Each row is a point on a landscape with many peaks, with its height.
A climber steps from a point to whichever of its 3 nearest points has the largest rise for the distance, and stops where none of them is higher. Distance is the straight distance between rows; heights are no part of it.
Z_719 (h 172): [170 130 137 103 136 119 123 170 136 161 114 122 106 110 117 159  99 110
 119 132 105 150 127 137 136 101 109 141 166 132 158 133  99 122]
Z_46 (h 147): [147 156  80 146 139 106 141  68 141  97 141 112 121 151 153  81 132 142
 151 106 118 107 166 102 124 141 146 151  59 151  78 113 179  99]
Z_320 (h 289): [119  89 162 168 156 174 121 143 128 146  83 153 199 133 145 127 119 130
 129 139 164  71 109 135 145 118 148 107 142 100 165 111 126 178]
Z_594 (h 313): [142 139 139 153 173 149 132 155 119 158 101 155 162 130 159 117 114 134
 116 129 121  79 145 126 148 114 147 131 106 101 117 113 140 154]
Z_928 (h 370): [149 159  68 130 125  86 133  52 129  90 149  82 101 154 148  80 143 143
 160  91 121 126 170  90 126 154 151 141  51 166  74 121 170  90]
Z_515 (h 257): [158 141 120 120 122 107 135 127 135 137 140 124 100 124 134 128 118 128
 131 129 105 133 142 131 125 124 123 154 121 135 115 129 144 109]
Z_875 (h 283): [127 107 158 143 125 144 124 140 129 127 122 134 141 128 133 141 129 121
 130 131 146 127 105 137 133 130 123 132 161 115 165 128 104 152]
Z_654 (h 126): [126 141 111 154 115 113 143  78 134  86 153 119 115 152 153  92 151 157
 146 113 129 109 146 123 127 153 131 148  86 140  91 123 175 110]
Z_210 (h 434): [108 125 128  93  87 122 126 136 129 105 163 115  78 120  96 157 138 122
 118 129 142 173 114 136 113 153 104 121 149 144 134 153 114 104]
Z_258 (h 103): [171 150 115 112 159 115 128 159 134 171 104 134 124 122 136 129  95 113
 124 132  88 116 143 129 135  88 130 147 122 117 127 117 122 127]
Z_190 (h 547): [ 45  99 146 149  85 138 136  92 113  75 169 126 112 144 126 123 189 138
 135 134 169 147  85 136 108 175 125 120 138 134 123 133 122 130]
Z_884 (h 274): [103  97 156 119 105 149 110 148 132 118 134 131 126 104  91 165 128 104
 121 135 156 178  95 138 126 127 110 114 206 130 182 148  69 151]
Z_429 (h 362): [155 137 144 129 177 145 121 173 131 193  77 147 157 117 138 122  99 131
 118 132 112  81 141 132 145  88 146 120 123 104 132 109 122 151]
Z_599 (h 350): [ 65 111 140 110  79 130 122 119 122  79 168 111  87 119 103 148 172 124
 116 128 160 176  83 136 112 170 111 101 158 148 129 147 111 106]
Z_870 (h 688): [ 86 134 113 103  78 102 131  96 122  69 175  87  88 130 113 128 164 146
 138 103 147 156 131 129 118 174 121 103 111 157  87 150 146  96]
Z_765 (h 226): [139 113 161 150 167 160 124 155 121 161  83 150 183 129 142 124 110 134
 123 132 145  71 119 138 148 111 143 111 137 104 147 116 130 171]
Z_339 (h 322): [154 158 107 111 199 127 116 177 109 252  72 165 190 130 130 115  98 150
 105 139  91  94 188 105 125  62 170 123  80 106 100 102 135 149]
Z_513 (h 160): [172 143 104  88 135  93 133 149 135 153 129 113  87 113 111 148 104 109
 121 134  84 159 147 128 128 100 115 150 132 137 128 133 125  97]
Z_763 (h 364): [ 59  62 170 189 130 204 127  97 148 134  74 140 223 136 138 125 149 129
 137 144 185  86  83 147 135 134 145 108 167  85 184 105 118 203]
Z_617 (h 347): [141 147  92 112 100  91 135  90 140  98 158  95  87 136 124 119 140 138
 147 108 121 144 156 122 117 154 123 139  97 160  96 134 152  92]
Z_739 (h 351): [135 155 118 162 185 138 137 160 115 174  93 177 187 136 163 103 113 154
 104 138 115  64 177 115 136 109 165 135  70 102  85 106 160 156]
Z_655 (h 255): [127 137 121 143 112 117 144 100 132 102 151 122 107 141 140 113 136 142
 141 123 124 122 137 129 125 146 124 144 109 137 105 129 159 114]
Z_644 (h 411): [104 120 134  70  94 128 119 155 137 103 160 114  67 100  74 179 128 112
 102 131 139 199  93 131 120 143  98 101 176 146 148 162  91 104]
Z_389 (h 587): [134 120 156 162 158 156 124 142 123 144 104 155 169 133 159 122 121 133
 126 129 145  84 120 134 149 118 137 121 134  99 137 115 137 167]
Z_993 (h 379): [137  90 161 115 133 146  96 161 144 147 101 127 146  98  87 170 105 108
 125 130 141 151 101 147 143  98 109 113 204 124 200 139  66 155]
Z_564 (h 652): [ 69 129 120 112  72 106 131  88 118  57 179  86  92 139 115 124 175 154
 142 102 157 152 116 130 127 179 126  99 112 158  86 153 140  95]
Z_618 (h 254): [154 136 133 107 124 112 129 152 135 139 135 125  98 116 118 151 110 113
 124 136 113 155 137 137 132 111 111 146 151 132 139 144 113 111]
Z_110 (h 295): [128 127 148 154 182 159 126 163 108 181  79 167 193 125 149 119 115 145
 112 131 146  59 141 127 146 110 161 116 111  97 123 104 139 167]
Z_543 (h 414): [148 161  82 149 158 113 142 111 129 130 121 145 140 141 156  86 106 143
 131 136 103  92 163 104 128 110 149 155  51 133  77  98 175 111]
Z_951 (h 388): [124 119 139  88 102 127 121 158 130 117 149 118  78 102  90 169 126 117
 111 126 136 187 111 135 119 135 100 119 178 142 155 154  86 110]
Z_558 (h 196): [ 45 101 147 120  84 150 127 112 124  77 165 123 104 127 108 139 182 124
 115 134 169 175  64 135 111 172 118 102 159 142 145 143 104 119]
Z_142 (h 327): [143 121 139 118 114 125 129 142 130 127 138 129 102 116 120 153 119 121
 124 133 126 154 120 134 128 129 105 139 161 128 149 142 106 130]
Z_685 (h 393): [120 105 165 169 146 165 126 129 118 127 100 151 181 142 156 127 128 131
 134 139 158  84 105 140 149 133 141 119 146  96 154 113 121 175]
Z_39 (h 348): [140 137 140 143 186 151 121 176 113 202  70 168 187 123 145 116 110 142
 107 131 121  65 155 123 143  94 162 117 107 103 123 107 140 159]
Z_128 (h 181): [128 146 101 138 105 100 140  76 135  88 158 103 104 146 143  98 148 153
 156 106 128 127 158 118 123 160 134 139  84 148  88 130 168 101]
Z_455 (h 560): [114 107 157 181 163 167 126 139 114 141  87 165 200 140 167 113 128 141
 125 136 162  63 123 132 145 138 155 112 115  90 136 110 147 175]
Z_122 (h 525): [ 99 108 154 157 106 138 131 103 117 100 153 137 133 145 149 123 160 135
 140 134 157 136  92 136 119 156 118 130 141 113 141 125 132 146]
Z_233 (h 387): [ 88  88 162 132 101 155 118 136 129 108 132 132 136 105 108 155 141 111
 122 134 162 169  82 138 117 141 112 110 190 128 179 140  76 150]
Z_9 (h 378): [ 52 108 139 117  80 131 127 105 118  80 168 116 100 132 108 134 179 136
 124 128 163 163  88 137 118 177 118 104 142 145 124 146 121 111]
Z_134 (h 285): [123 142 102 117  90  97 138  85 130  82 167  89  95 134 126 115 150 145
 148 101 134 143 155 120 123 156 127 127  98 161  93 146 156  95]
Z_486 (h 416): [160 170  96 108 187 126 121 176 108 214  89 155 164 126 135 118  91 128
 110 138  79  94 169 112 128  60 155 133  87 105  96 105 135 139]
Z_510 (h 280): [ 87 100 162 137  98 149 125 129 125 103 144 133 124 114 108 149 146 119
 124 139 161 166  84 134 114 147 111 118 183 122 168 141  86 143]
Z_56 (h 315): [158 126 149 116 190 153 107 185 133 226  63 154 173 105 111 138  90 131
 108 129 118  78 138 132 147  62 150 105 133 120 151 110 116 152]
Z_801 (h 663): [123 124 153 164 143 153 141 125 120 122 118 153 159 147 165 114 132 134
 133 137 147  92 118 135 138 136 133 133 130 100 139 114 138 154]
Z_843 (h 179): [139 133 124 115 102 111 140 124 139 114 149 115  96 125 124 132 133 130
 134 128 123 148 140 136 123 145 112 145 134 141 128 136 134 106]
Z_468 (h 338): [101  67 170 168 136 186 111 122 142 142  78 142 206 131 119 131 128 121
 137 140 167  94  89 150 135 118 138  99 180 101 194 116 109 188]
Z_406 (h 334): [122 135 140 176 170 154 143 138 109 139 108 169 170 145 171 101 122 151
 119 134 137  62 149 125 142 127 152 137  89  98 101 114 160 163]
Z_532 (h 321): [156 147 130 144 141 125 140 130 131 133 129 140 121 133 153 117 121 136
 130 133 107 113 140 135 135 122 120 151 118 121 117 119 145 128]
Z_408 (h 118): [145  84 163 135 146 165  97 155 147 169  74 140 179 111  97 151  99 115
 130 137 144 105  97 157 148  90 127 111 189 110 191 127  97 164]
Z_531 (h 17): [139 143 100 155 126 115 143  81 134  98 147 119 116 150 156  94 140 150
 145 120 122 106 152 118 131 145 135 151  79 143  89 120 176 108]
Z_592 (h 262): [ 70 103 150 140  85 142 132 111 111  91 162 130 110 133 124 134 180 134
 127 136 162 158  84 133 112 167 120 118 153 132 143 139 116 130]
Z_442 (h 430): [ 64  75 173 186 117 182 131  96 136 116 100 143 195 139 154 116 159 132
 138 143 173 114  79 134 123 149 145 115 163  93 170 110 110 192]
Z_567 (h 555): [123 127 146 165 122 134 140 100 122 107 143 146 131 150 161 118 140 141
 141 132 134 107 123 130 126 149 126 141 124 117 121 120 149 140]
Z_178 (h 131): [ 60  88 164 160  97 167 124 107 126 102 130 136 150 128 130 126 170 122
 135 139 166 156  74 133 113 154 127 120 169 117 165 127  96 162]
Z_495 (h 418): [141 162  93 155 168 127 143 131 124 143 112 166 156 146 164  87 110 147
 121 137 101  79 172 104 134 105 155 154  49 119  74  95 172 132]
Z_428 (h 177): [172 123 144 114 161 145 112 172 138 183  84 133 148 108 122 148  97 120
 121 124 116 107 125 138 150  83 132 123 161 115 156 119  99 153]
Z_314 (h 653): [150 127 151 140 151 141 128 150 129 149 109 140 144 129 140 126 112 128
 122 125 119 105 125 136 146 109 126 131 138 110 144 122 121 149]
Z_94 (h 293): [146 136 130 138 123 121 138 116 132 127 144 134 112 135 145 120 127 137
 130 133 120 120 133 136 129 136 120 146 125 126 125 128 141 121]
Z_538 (h 395): [103 126 128 130  90 109 142  95 127  90 167 114 103 137 131 118 157 148
 147 116 147 140 125 136 119 164 122 133 121 147 105 138 146 111]
Z_173 (h 677): [117 115 147 153 117 139 135 116 121 112 137 143 130 140 147 128 136 132
 132 132 150 129 109 137 129 142 123 132 147 116 142 130 119 145]
Z_221 (h 61): [150 152 108 144 136 116 142 104 138 116 137 134 117 142 152 101 123 140
 133 125 111 109 146 122 125 131 130 154  87 131 101 119 170 114]
Z_345 (h 557): [120 132 136 180 145 152 148 113 121 111 131 159 156 154 172 103 131 147
 128 135 140  80 134 128 137 138 135 138 103 101 106 111 162 147]
Z_635 (h 473): [ 69 118 139 136  75 126 134  91 114  72 174 118 104 137 128 116 177 151
 142 121 164 146 100 141 111 172 126 112 123 147 109 139 134 113]
Z_105 (h 572): [131  73 162 138 128 168  99 146 152 152  85 128 175 104  80 160 117 103
 128 135 150 135  90 156 137  98 115 103 207 110 202 140  76 167]
Z_539 (h 158): [155 157  93 128 131 102 147  91 133 111 146 115 109 143 142 100 125 137
 145 118 104 116 165 112 120 136 134 148  80 150  92 117 166  99]
Z_377 (h 343): [113  93 165 154 129 165 120 126 131 125 110 138 168 131 136 133 132 115
 136 135 161 124  94 142 133 137 130 114 170 109 171 124  98 173]
Z_620 (h 400): [146 165  67 119 109  83 132  60 126  81 155  73  95 152 141  87 141 138
 159  90 126 144 178  93 122 156 148 139  62 165  78 132 158  84]
Z_768 (h 284): [130 156  83 114  99  83 132  65 125  81 165  69  94 138 131  98 147 141
 155  87 134 150 175 102 119 168 147 133  70 170  76 139 151  91]
Z_242 (h 117): [180 140 128 104 159 123 118 172 131 181  99 129 119 113 124 142  95 106
 116 136  90 123 139 134 143  82 130 143 145 116 139 123 109 128]
Z_728 (h 492): [ 98  85 169 175 133 174 128 116 131 126  95 149 194 143 156 121 136 130
 141 135 174  95  91 139 129 139 142 111 158  92 166 110 129 189]
Z_852 (h 249): [125 102 163 153 146 164 121 135 130 136  97 146 180 132 140 133 116 124
 128 128 150  93 105 141 141 121 131 112 161 101 163 117 115 171]
Z_202 (h 248): [149 146 108 127 122 107 143 107 133 121 146 118 102 136 134 116 127 133
 139 122 112 130 148 126 120 136 124 145 100 143 106 129 156  99]
Z_167 (h 230): [102 143  99 110  85  96 135  68 126  66 174  73  88 138 125 106 159 157
 149  89 140 145 156 113 123 173 141 114  85 167  78 148 150  96]
Z_417 (h 576): [169 159  69  98 123  71 132 101 134 123 147  91  91 135 116 113 113 112
 147 113  92 149 171 106 120 121 127 145  82 163  98 129 148  73]
Z_201 (h 423): [152 158 110 142 158 119 143 133 131 147 117 146 134 135 149 104 110 129
 117 134  94  94 153 118 133 102 136 152  88 116  97 111 158 131]
Z_961 (h 180): [172 148  98 105 122  91 132 132 137 137 138 114  92 122 120 136 114 113
 130 129  89 149 153 130 119 116 114 153 117 146 117 134 136  96]
Z_503 (h 628): [105 135 111  97  78 100 133 105 130  84 173  94  83 122 111 134 150 139
 135 109 136 162 137 133 121 164 116 115 124 160  96 151 141  94]
Z_626 (h 211): [127 105 162 123 114 141 116 149 128 123 130 128 128 105 107 158 121 110
 123 134 148 167  97 136 127 125 111 121 192 124 177 139  72 145]
Z_439 (h 182): [114 141 131 187 186 155 135 150  93 165  90 180 209 144 174  92 130 167
 104 134 144  46 179 119 134 126 175 139  64 102  90 109 167 169]
Z_357 (h 265): [160 139 134 127 141 124 133 148 132 150 121 135 120 126 141 128 108 120
 125 135 104 120 133 133 138 112 119 146 133 118 134 123 124 131]
Z_168 (h 335): [153 148  93 113 104  91 134 107 137 116 149  98  86 132 122 121 131 131
 138 116 109 141 159 122 119 140 124 142  95 154  99 135 149  85]
Z_152 (h 493): [155 167  86 140 170 120 145 123 127 142 115 147 140 143 154  92 104 129
 125 134  88  94 172 106 130  96 144 156  61 120  87 108 169 120]
Z_139 (h 273): [ 84 100 160 158 103 145 136 106 124 101 143 143 134 134 142 131 159 132
 133 135 160 148  83 135 114 162 124 124 160 118 155 128 112 145]
Z_136 (h 664): [129 120 149 155 133 140 136 128 124 123 128 146 142 138 157 127 125 136
 133 133 138 111 118 140 134 138 124 141 134 111 138 119 131 149]
Z_847 (h 217): [165 141 129 110 140 115 130 156 129 162 116 124 108 112 127 148 102 116
 122 134  93 137 136 135 139  99 116 145 141 121 139 125 117 124]
Z_571 (h 213): [158 135 121 106 119 103 133 136 141 136 143 115  89 116 117 145 118 121
 123 132 104 150 144 130 126 130 110 147 135 131 129 135 128 108]
Z_375 (h 445): [121 132 148 174 176 158 133 152 109 160  90 169 196 136 162 108 127 147
 116 133 142  54 147 126 146 126 161 118  91  98 116 110 155 168]
Z_497 (h 689): [ 99 103 166 166 123 160 129 114 120 115 118 143 165 141 157 122 143 131
 142 134 156 113  95 137 131 148 133 124 151  95 155 115 121 169]
Z_74 (h 514): [148 146  89  59  91  78 132 141 141 120 155  83  57 117  82 156 121 109
 129 119  98 187 154 116 115 132 108 120 120 156 108 150 125  73]
Z_175 (h 437): [ 62 119 139  75  82 140 114 141 132  77 165 101  70 112  72 169 155 113
  99 127 153 196  64 130 117 164 101  80 165 151 138 159  97  98]
Z_453 (h 337): [168 141 132 106 188 143 113 178 124 214  77 155 165 113 122 137  89 128
 111 134 100  89 146 125 145  69 147 117 124 110 127 114 118 150]
Z_965 (h 544): [173 155  83  79 121  73 125 127 135 138 139  93  75 123 100 135 103 103
 138 128  86 167 168 114 117 114 116 143 105 152 106 138 139  68]
Z_579 (h 124): [162 116 151 111 144 134 113 168 127 159 106 128 128 106 109 159 104 112
 119 131 122 144 120 144 142  93 114 136 182 119 168 133  82 140]
Z_559 (h 504): [ 95 130 128  76  78 125 121 142 131  94 164 102  67 111  84 165 145 125
 106 127 138 184  97 131 114 156  98 101 155 150 128 158 112  95]
Z_525 (h 548): [118 145 101  77  84  94 135 118 134  96 161  82  75 120  98 144 143 132
 132 108 125 176 146 124 117 160 115 109 118 160  98 155 138  82]
Z_214 (h 486): [155 163 107 122 178 128 128 166 114 189  92 157 164 135 143 111  95 132
 114 136  86  90 169 111 133  79 153 139  82 104  96 107 142 145]
Z_858 (h 154): [136 135 117  96  99 103 135 132 135 119 157 111  82 118 107 146 134 125
 123 131 122 165 141 135 117 143 107 132 141 149 119 151 130 100]
Z_93 (h 197): [ 99 106 151  89 106 152 107 160 138 107 149 121  89  92  72 183 127 102
  99 129 141 206  87 129 120 134 100  94 201 140 170 160  70 123]
Z_131 (h 539): [166 155  79  64 108  72 128 129 139 123 147  82  67 124  89 143 120 106
 137 121  96 183 163 113 116 125 114 130 107 158 104 143 133  63]
Z_276 (h 602): [ 91  86 161 151 112 164 122 123 136 113 116 130 161 118 121 143 139 111
 132 137 160 155  84 138 120 138 121 115 186 114 180 133  80 171]
Z_322 (h 286): [145 145 119 159 151 133 143 117 130 122 128 153 140 146 165 100 117 143
 126 131 116  88 147 122 135 123 137 156  86 116  95 111 167 132]
Z_462 (h 488): [167 153  95 124 143  99 143 119 141 137 129 128 112 137 138 113 110 124
 134 128  87 119 155 117 131 114 123 153  90 137 104 113 157 102]
Z_756 (h 641): [168 166  64  78 116  64 126 100 128 114 149  73  85 131 109 124 120 102
 149 102  99 161 177  93 117 129 133 132  83 167  95 140 139  58]
Z_824 (h 363): [102 126 123 148  93 109 140  80 124  82 173 113 103 148 137 109 159 160
 147 111 146 131 136 135 119 167 127 131 106 148  99 135 157 111]
Z_657 (h 436): [ 90 113 144 153  93 126 132  92 114  89 164 133 111 143 142 117 167 144
 142 131 160 135 108 139 116 169 122 129 129 132 122 137 139 129]
Z_307 (h 132): [155 133 101  84 107  94 135 139 140 131 146 110  74 113 105 155 121 119
 126 132 102 166 146 126 121 130 103 142 134 156 122 148 128  91]
Z_777 (h 594): [115 121 154 184 156 161 139 122 112 115 115 162 176 151 175 109 134 147
 126 138 151  74 124 132 145 143 147 129 115  91 114 106 153 163]
Z_474 (h 298): [134 138 142 166 155 145 137 140 123 133 108 152 162 136 160 116 122 140
 125 130 129  82 135 122 144 125 134 136 114 100 120 115 150 153]
Z_844 (h 137): [181 164  87  92 169 103 126 160 122 183 109 132 121 125 129 129  86 109
 116 141  52 132 151 117 133  66 130 150 112 119 113 115 119 106]
Z_699 (h 409): [159 162  93 123 171 115 133 143 126 163 107 149 144 135 142 107  99 124
 117 138  77 102 162 111 132  82 140 152  84 121  94 106 149 127]
Z_492 (h 171): [ 79 102 154 127  90 143 121 123 126  97 155 127 108 117 107 150 155 128
 116 137 163 173  82 129 112 153 111 112 173 135 154 147  94 134]
Z_108 (h 558): [113 117 147 138 106 126 135 120 126 109 149 131 115 132 135 131 143 135
 132 135 146 146 112 135 118 153 115 133 147 132 137 133 122 130]
Z_890 (h 306): [134 153 115 148 190 135 124 171 104 202  83 178 198 137 150 104 113 156
 106 139 110  67 184 111 127  91 176 130  73 108  95 106 152 158]
Z_40 (h 577): [144 165 102 141 177 133 133 155 116 170  98 162 170 140 156 103 105 141
 109 136  95  81 171 109 130  93 154 137  75 108  85 108 154 144]
Z_565 (h 146): [138  95 163 147 153 166 104 149 134 154  81 146 181 121 126 137 113 115
 126 135 149  88 103 145 146 105 130 107 168 107 182 119 106 169]
Z_526 (h 229): [151 116 157 131 148 143 117 163 131 161  96 138 154 111 128 142 109 122
 122 128 131 111 108 139 146  99 124 122 167 114 168 122  99 158]
Z_70 (h 569): [ 75 124 135 116  80 119 131 106 116  82 175 108  93 133 115 131 164 148
 128 122 156 155 107 140 111 172 115 109 130 156 112 145 128 102]
Z_476 (h 520): [175 163  66 104 143  77 130 103 134 131 138 105 104 134 122 102 107 109
 140 122  77 138 166 103 118 109 129 152  67 158  94 119 156  72]
Z_639 (h 419): [ 93 117 144  96  87 131 125 138 129 101 161 119  85 113  94 158 146 117
 113 132 147 185  95 131 117 155 103 111 170 141 143 152  98 114]
Z_742 (h 422): [136  85 164 136 131 162 113 145 135 144  94 135 167 111 117 146 114 113
 136 130 148 124  94 143 139 110 119 112 188 111 187 133  90 167]
Z_463 (h 420): [149 152 115 130 189 140 121 170 111 206  79 161 186 130 143 112 104 144
 108 131 100  76 173 122 134  81 166 127  85 104  98 105 136 153]
Z_610 (h 314): [141 140 136 153 145 128 138 123 126 126 122 148 135 144 157 109 116 139
 127 132 113 100 135 132 136 128 128 145 111 114 115 116 153 132]
Z_633 (h 564): [131 135 118  71  89 113 128 148 138 113 163 102  70 112  84 166 130 127
 118 125 128 187 133 133 117 142  97 115 148 145 128 155 119  96]
Z_477 (h 332): [141 108 160 132 129 143 116 152 131 144 108 131 140 112 126 149 109 118
 128 126 140 136 106 143 139 115 114 127 178 115 173 132  91 153]
Z_802 (h 447): [139 153  84  86  92  84 132 101 135  98 157  78  82 126 108 125 139 131
 150  99 112 162 165 111 114 155 124 127  97 166  90 147 140  80]
Z_120 (h 581): [183 164  65  66 124  61 115 114 129 137 146  85  79 130  96 128 109  94
 142 118  81 168 174  98 115 116 121 137  87 164  98 136 133  53]
Z_636 (h 394): [ 37 108 137 131  74 122 131  92 113  54 177 111 105 143 114 117 197 139
 134 123 164 148  86 134 114 183 126 101 127 147 101 142 128 112]
Z_998 (h 71): [ 49  88 155 139  87 154 128 112 119  91 149 129 123 127 121 136 180 119
 124 138 169 167  74 134 108 167 127 119 162 127 153 135  98 141]
Z_766 (h 431): [155 154 118 131 170 132 133 160 124 179  95 150 155 126 149 114 101 130
 110 130  96  94 152 122 138  93 149 138 102 106 113 110 133 146]
Z_971 (h 673): [110 139 115  62  83 113 126 146 144  96 169  93  56 106  83 168 132 122
 113 116 131 188 118 131 114 153  96 106 147 159 117 158 123  88]
Z_754 (h 421): [126 141 123 171 134 134 145  95 132 106 143 145 131 148 165  99 133 147
 137 129 124  93 140 125 134 143 134 149  88 122  98 111 174 131]
Z_916 (h 336): [117 116 148 109 100 131 130 140 124 112 155 127 103 119 110 159 136 123
 120 137 144 172 112 133 122 143 105 125 165 138 152 150  96 121]
Z_963 (h 366): [125 159  93 176 172 134 148 109 121 124 117 164 172 146 167  83 122 157
 117 137 112  67 173 104 126 120 161 151  43 121  67 104 186 141]
Z_123 (h 472): [117  75 165 150 133 174 104 136 146 143  87 135 189 118 108 146 117 111
 136 139 157 116  88 147 136 115 125 104 197 108 200 131  92 180]
Z_541 (h 580): [170 169  56  93 125  69 124  76 123 105 151  78  93 140 123 103 126 110
 152  96 100 150 179  88 117 140 144 141  61 167  85 133 148  63]
Z_561 (h 509): [161 162  64 123 128  84 134  70 135 100 144  92 103 145 134  90 128 130
 153 101 109 136 169  96 122 142 143 142  62 162  83 125 158  79]
Z_749 (h 121): [181 164  82  88 160  88 127 147 123 169 116 130 113 131 120 123  89 100
 124 146  53 137 153 113 123  72 125 148 103 128 106 118 134  95]
Z_587 (h 325): [ 73  87 164 178 107 165 130  99 127 105 123 142 172 139 145 119 167 127
 139 143 167 132  81 138 121 153 133 119 163 103 169 122 107 178]
Z_394 (h 590): [ 92 108 158 179 122 145 140  99 115  98 147 149 152 149 171 110 156 144
 141 139 163 109  98 133 122 161 130 134 131 106 138 116 141 158]
Z_776 (h 556): [ 61 109 144 104  85 145 122 130 126  87 165 116  91 118  93 159 164 113
 110 136 159 184  76 134 113 162 104  98 161 148 142 152  97 113]
Z_44 (h 381): [102 106 155 142 100 139 130 118 118 105 146 135 123 133 129 139 150 125
 132 133 153 153 101 136 120 154 115 124 159 124 157 133 111 145]
Z_448 (h 464): [121  85 163 133 123 156 104 144 143 135 107 129 161 104  92 154 116 107
 129 129 154 153  94 142 134 110 113 111 206 121 195 139  76 168]
Z_31 (h 130): [115 146 100 140  95  96 137  61 130  75 163  93 106 144 145  91 159 155
 159  92 137 127 161 111 124 166 141 134  79 158  78 130 163  97]
Z_590 (h 443): [137 125 151 149 146 144 135 137 122 139 115 148 150 131 152 128 120 128
 128 132 130 102 115 138 139 122 126 139 141 108 145 121 126 156]
Z_146 (h 135): [180 158  85  97 148  91 133 139 132 153 128 118  98 122 117 121  93 103
 126 140  65 135 160 121 125  89 120 152 101 135 111 123 137  93]
Z_929 (h 617): [161 163  87 131 150 106 141 118 128 137 123 132 121 137 143  99 104 122
 130 130  80 107 162 110 120 104 134 155  74 132  93 110 164 107]
Z_953 (h 365): [152 148 130 142 155 132 139 140 128 144 115 148 139 136 155 117 108 131
 125 134 107  98 142 129 136 111 134 143 111 109 118 117 146 132]
Z_798 (h 162): [165 133 140 116 150 122 120 166 130 163 105 129 125 114 132 144  99 118
 117 126 101 126 133 137 143  97 118 139 158 121 150 126 102 136]
Z_540 (h 526): [113 139 111  78  82 100 132 129 134  94 174  87  69 114  98 147 143 130
 124 115 134 176 136 130 116 157 110 105 125 158 107 155 135  87]
Z_758 (h 148): [179 147 103  89 154 100 129 158 133 168 121 121 103 117 122 138  93 105
 116 138  68 142 144 127 129  85 119 151 129 129 122 124 118 106]
Z_27 (h 106): [ 59  96 157 163  95 146 134  94 115  82 151 139 138 147 146 121 175 132
 139 139 170 142  77 132 112 165 129 126 152 120 147 124 121 148]
Z_193 (h 267): [150 120 154 133 173 153 111 168 128 179  80 152 166 113 139 137 101 124
 116 132 131  81 125 138 149  94 141 114 139 104 154 116 114 160]
Z_696 (h 323): [145 151  94 130 115  90 138  74 133  96 157  97 101 139 137  95 139 142
 151 105 121 127 165 114 116 155 135 142  80 157  89 126 162  87]
Z_700 (h 105): [163 103 159 121 167 160 102 174 138 194  66 151 165 105 104 149  94 118
 124 127 131  91 107 147 148  74 135 108 168 118 186 127 104 161]
Z_47 (h 333): [ 15  99 140 122  75 139 121  90 115  45 167  97  91 132 109 130 207 132
 124 126 174 156  62 138 118 183 130  96 132 151 113 145 117 106]
Z_30 (h 116): [145  88 159 140 162 170 103 161 143 181  65 152 186 112  97 144 104 122
 123 140 148  73 100 149 149  84 139 100 169 109 184 125 111 168]
Z_466 (h 165): [152 128 145 126 133 134 122 157 133 147 121 129 124 116 130 147 112 117
 120 134 122 131 121 141 137 110 115 141 156 122 153 128 107 143]
Z_879 (h 361): [169 161 106 100 181 120 120 175 123 204  86 143 149 121 131 124  94 114
 109 135  72 106 147 120 134  69 146 134 113 111 117 110 121 135]
Z_318 (h 440): [139  62 163 134 149 174  84 158 160 168  72 136 188 102  60 162 105 106
 135 144 147 115  90 161 142  78 115 100 214 114 214 140  88 167]
Z_920 (h 220): [105 103 154 100 102 147 111 154 133 113 141 119 109  99  91 174 129 105
 107 133 151 188  90 132 124 132 106 110 198 133 173 152  69 132]
Z_226 (h 505): [142 136 121  75 103 104 124 158 138 132 151 101  62 106  84 173 122 115
 115 129 117 187 126 130 119 133  99 123 156 153 142 149 106  93]
Z_42 (h 435): [128 115 156 130 115 134 130 132 126 119 142 134 121 121 129 144 131 125
 123 131 147 153 105 135 125 137 117 128 167 124 154 141 106 134]
Z_836 (h 432): [188 169  58  80 147  67 123 120 123 154 135 115  98 130 106 122  91  94
 138 131  64 148 164 100 121  89 122 146  83 153 103 118 138  61]

Call two points neighbours if one is among the 3 nearest of the other. Go from one point of each pair to the other, from neighbour to neighbour, staying as high as possible. Name the lowest point that can't be avoided.
Z_776 and Z_190 | Z_175
Z_389 and Z_776 | Z_657
Z_190 and Z_276 | Z_377
Z_173 and Z_105 | Z_468
Z_314 and Z_497 | Z_590
Z_929 and Z_561 | Z_462
Z_190 and Z_971 | Z_635
Z_870 and Z_971 | Z_540
Z_929 and Z_40 | Z_699
Z_173 and Z_497 | Z_567
